Points on a hilly landscape, in no order, each with its height.
From any point a ball rolls to the lowest of the 2 points nearest to it. It stops when none of these is lower. Distance is the straight distance between rows; heights are no part of it.
k869 h=398: [ 10 -24 -30 -36 -43 -23  -4  18 -33 -17 -21  11   3 -25   7   7  -4  21
  22  -8]
k897 h=265: [ 30  -2 -40  19 -27   0 -38  17 -12  10 -24  -1 -14 -24  10  -5  33  -6
  21 -23]
k199 h=382: [-44  28  41  54 -46   9  39  -5  21  40  25 -27 -12 -22 -18  -7  33 -27
 -21 -15]
k304 h=335: [ -3  22  32  46   1   4  46 -37   6  21  24 -11 -18 -29 -46  -1  40  15
 -33  -7]
k726 h=210: [-24  -8  19   6  20  -1 -36 -19  -4 -16   5 -11 -32 -17   2 -10  -7   1
 -30 -17]
k250 h=343: [  8   1   6  15  -5  -7 -43  -2  12 -13 -37  16   7  -1  20 -12   2 -24
  16   8]
k511 h=440: [  2   9  46  31 -22  20  23  -3  10   7  46 -24  -1 -11   0  41 -26  15
 -39  12]
k571 h=255: [ 15  16 -15  12  -3 -19  12  33  -6  21   9 -14 -29  20   8  16  -8   2
  10   7]
k441 h=252: [-16  16   9  43 -35  13 -19  -2 -23  37   3 -10  -9 -42   4  20  60 -10
  19 -16]
k169 h=177: [  1   7 -13  16   8  -9 -17  -6  -2  19  18  -4  32   3  -2   9  -8   7
  34 -29]
k803 h=550: [ -1  -1   6  50 -13  20 -13  17 -16  11   5  11 -23   9   7  11 -19  21
 -10 -15]
k376 h=363: [  6   9   0  48 -24 -14 -22 -20  38   0 -12   8   8  -8  24  -7  20 -13
  21 -11]
k335 h=570: [  0  11   9 -46  48   9 -23 -24  16 -38  -8  21   5  34   6 -12   1   3
  21   4]
k838 h=419: [-12  -4  21  17  68  31  16 -34   9  16  35   4  29   5 -35 -22   5  10
  -2 -15]
k125 h=562: [ -9 -15  -3 -67  31  26  -9  13  12 -40  -5  24  12  22  12 -29 -19  11
  25   4]
k286 h=142: [ -2   2 -14   1  43  14 -16 -15   7  16  21  -4  20  33  -1   7 -14   1
   5  -9]
k109 h=289: [  8  24  20  37 -56 -10   4  30   1  24  20 -30   3 -32   6  21   4 -24
  24 -17]
k503 h=264: [-24  10 -17   9 -29  18 -11  10  16  17 -21  -3  -6  -4  15   1   8  20
  11  11]
k766 h=184: [-38  21  32  25  -4   5   1 -21 -19  21   4 -12 -11 -39 -19  18  39   4
   9   6]
k592 h=471: [ 26 -27 -34 -31 -27   1  -6  -6  -9 -40 -39  39   6  11  15   2 -14  33
 -17  11]
k362 h=488: [ 23 -48 -33 -35 -32 -32  53  21 -13 -16  -4   1  24  10  12  11 -27 -25
   8  24]
k852 h=293: [-12  29  28  36  13 -10  40 -37  27  22  25   5   8  -6 -27 -24  22  31
 -37 -28]
k403 h=304: [ 13 -26  -9 -59  -1 -30  11   2 -11 -38  -3  33   9  36  33   2 -31   0
  -6  14]
k251 h=175: [ 25 -14 -61  -4  -4   5 -41   9 -25  12 -15  -5 -12  18   3  13  13 -35
  22 -15]
k375 h=193: [ 10   0 -39  11 -59  -1  -4  18  22  11  -8 -17  -3 -25  14   5   9  14
  16  -9]
k751 h=464: [ 16  -6   4   0  27  -8   5  -2   6 -18  14 -22 -11 -13 -12  -4   0  -3
  45   5]
k811 h=429: [-16  41  27  13   6  -5   2  14  23  19 -15 -16 -12 -33 -15 -32  17  18
  -9  -1]
k843 h=442: [ 35 -36 -40 -25 -28 -16   3  11 -36 -24 -30  38  24  13   5   8 -25   7
   1  -9]
k785 h=494: [ 19 -15  -7  -3   0  21   0   4   8 -37 -19  30 -16  21  17   1 -16  32
   4  25]
k684 h=441: [ -7  15  40  28  17  -7  17   3  10  -2   9  -8 -11  -4  -5  -2   0 -12
  30  16]
k435 h=378: [ -7   5  12  33  31  12  27 -48  23  13  18 -31 -12 -17 -37   3  31  -4
  -9  17]
k612 h=474: [-21  17  40  46  -5  26  17  -6 -11  34  28 -13  -5 -13 -23  25  -6  21
 -49   0]
k724 h=366: [ 24  -9   3  28 -52 -18   6  34  12  11  12 -16  22  -7  15  20 -31 -28
  14   9]
k58 h=243: [ 22  27  18  24  12  -7  25  -8  42  12  38 -17  17  -9  -4  -9  -9  31
 -15 -26]
k619 h=254: [-48  21   6  30  17  34   8 -15   7  35 -12  10   3  10 -24 -21  30  11
   8  -5]
k741 h=292: [ 19 -19   0  16 -37   7 -26  18   2 -10 -40   7  12 -28   9   3 -14 -14
  -5  33]
k795 h=381: [  8 -31 -29 -40 -44 -30   1  10 -45 -16 -73  33  30   2  13  -1   1 -37
 -27  19]
k324 h=234: [ -5 -40 -19 -46 -22  -6   1   5   0 -15   0 -21  15 -19  10  12 -25  -4
 -13  29]
k227 h=329: [ 29 -25  -3 -46  12  -7  23  30   5 -26  13  21  16  16  33 -14 -42  12
  -9  23]
k228 h=361: [  2 -13  16 -26 -15  -8  34  46  -8 -10  36   2  -2   8  29  15 -44  19
   4  16]
k941 h=306: [ 15 -17 -20 -22 -10 -25 -23  10 -27 -18 -36  28   4  40  17  11  -9 -54
  17  15]
k565 h=607: [ -2  21   7  23  57  13   5 -12  -9   0 -10   5 -45  12 -42 -40  36 -11
  11 -26]
k378 h=84: [ 30  -8 -21  -6 -25 -14   2  14  29 -10  -1 -10   9 -14  13  -7 -22  22
  -5  -9]
k268 h=460: [-16  26   3 -19  17  -8 -26   0   2  11 -20 -25 -10 -28  -8 -13  23   1
   8   7]
k291 h=312: [-19  25 -11  23 -32   3 -32   0  13  21 -33   0 -29 -15  26  -8  48  -2
  -8   3]
k112 h=527: [ 16 -49 -41 -75  -6 -19  43  28 -15 -26 -18   5  25   7   4 -21 -21 -15
  12  13]
k412 h=369: [ 54 -34 -33 -16 -21 -25   4 -10  -9 -27 -31   0  18 -24  -3  15   1 -13
   8  30]
k461 h=172: [-23 -27  -2 -23   1   6 -30  -6  -8 -21   2 -16 -14 -12   8   5 -18   5
  -9   7]
k407 h=341: [ 13 -25 -37 -58 -24 -11  12  13 -40 -32 -66  41   5  45   1   4   2 -51
  -6  21]
k938 h=374: [-17  18  42 -27  32  22  39  15  26   5  54  -5   6 -13  20 -21 -11  38
 -11  13]
k471 h=261: [-15  16  14 -12  32  -5 -49   4 -26  -8 -12  25  -3  33   7  -4 -18  -7
  -2 -28]
k520 h=211: [ 16   4  16  23 -32   0 -35   2  -2   9 -15 -19  14 -48   3  25   0 -12
 -18  19]
k314 h=590: [-31   8  10  24  45  -6  26 -50   7   6   9  19 -16  27 -42 -46  41 -13
   1 -34]
k366 h=182: [ 23  12   8  14 -30   0  20  -1  49  -3  30 -30  20 -22   1  10 -16  20
   0 -10]
k294 h=344: [ 28 -20 -36 -20 -41 -18 -23   8 -17 -19 -42   6   4 -33  10  -5  25 -15
  27   6]
k106 h=399: [-16  24  29 -12   6  -2  13  28  30   2   6  -9   7 -21   9 -29 -14  33
   5  -1]
k562 h=395: [ 23 -23 -52 -55   2  -8 -16  17 -27 -25 -14  12 -24  40   2   1 -20 -10
 -16 -17]
k984 h=418: [ -8  16  57  17   4   4  43  12  12 -10  34 -26 -15 -29 -15   3  -6  11
  16   8]
k9 h=324: [-32   8  19  71 -40  19  -2 -14   2  44  16 -16 -11 -29  -3   7  53 -33
 -11 -24]
k828 h=279: [  1   2   1 -28  14 -22 -24   8 -24 -15  -9  23   0  44  20  15 -23 -14
   8   4]
k662 h=578: [-18  18  10   3  53  16  -9 -45  18 -17  -2  26   2  37 -17 -25  23  -2
  21 -21]
k270 h=394: [-22  31  72   3  23   1  60  -1  16   4  49  -7   5 -23 -14 -14   3  27
  -8   2]
k414 h=404: [ -6   2  23  12  49  22  29 -36  20  14  50 -23  19 -13 -28   5   8  18
 -14  11]
k348 h=332: [ 31  18 -21 -28  32  -5 -33  10  -7 -23 -30   1 -45  25 -11 -15  12 -12
   9  -8]
k575 h=353: [  4   4  13 -47  17  16  14  18  19  -1  28  13  30   0  33  -4 -28  41
 -20  29]
k658 h=328: [-18  25  -7  19  28   8  -2 -36  35  27   9  -9   6   0 -16 -26  16  26
 -41 -27]
k989 h=166: [ -4  18   2 -13  44  -9  10 -12  -2  24  42 -13   6  26   8  23 -11  17
 -13   6]
k736 h=223: [-42  20  17  30  16   0  -5 -29  -5  30  -3  -4 -15  -8 -19 -13  47 -20
   4  -9]
k533 h=201: [-19  18   8  10  14 -28   0  -2 -23  31  30 -21 -18  11   1  32   0  -6
  -3  -3]
k78 h=228: [-11   8  17  37 -17  -8  -5   9   0  22  31 -19  22 -21  -6  15  -5 -15
  38 -30]
k952 h=401: [ -7  -9  28  16 -18   2   9  17   0   1  27  -9  -4   5  21  34 -40   1
 -20  23]
k591 h=131: [ -1  29  46  38 -19   5 -13 -10  -3  16   0 -13  14 -47 -14  28  15   8
  -5  10]
k958 h=242: [-33   9  24  21  47   2 -25 -15 -13   8  14  12  -5  16 -12 -27  -7  -2
 -19 -46]
k107 h=277: [-36  14   9  11  16  26  -5 -20  26   6 -14   1  -2  12   4  -7  11  18
  -7  20]
k117 h=551: [ 17 -40 -42 -90  11  17   9  11  -6 -47 -21  25  19  18   1 -22 -15   8
   9   4]
k827 h=428: [ 10 -30 -17  -3 -59 -28  15  32 -16   0  -6   0  18  -4  20  20 -26 -28
  18  12]
k265 h=300: [ 21 -24 -36 -36  -5 -14  -6 -18  18 -19 -21 -19   6  -5   5   9  -2 -10
  -7  39]
k988 h=503: [-26   8  12  65  11  21  -1 -19 -17  44  22   5   5   7 -24   7   6   2
 -31 -25]
k367 h=169: [ -4 -54 -26 -43 -22  15   4  26 -23 -13 -25  11  26  -3   9   2 -40  -1
 -35  29]
k326 h=362: [ 20   0 -40 -64  12  -9 -27  -4   1 -44 -28  10 -25  29  -4 -15   8  -9
  14 -16]
k540 h=525: [-16  -1   4  55   7  24 -20 -18 -25  13   5  19 -18  10 -10  16  15   6
   5 -24]
k980 h=420: [ 41 -19 -39 -56  20  10   0  27 -40 -27 -23  20  -8  45 -15   8 -18 -13
   9  13]
k161 h=302: [  7  18  -3  -1  38  -9   2   9   6  -4  -1  -2 -44  36   2 -16  -1   2
   3  -3]
k815 h=110: [ 12  -5 -40  10  29  15 -32 -14  -5  18   1 -10  -3  42  -3  22  -1 -27
   6  -1]

Where does a ball stop that starts at each point below?
k980 -> k815
k795 -> k461
k511 -> k461
k335 -> k815
k724 -> k815
k785 -> k461
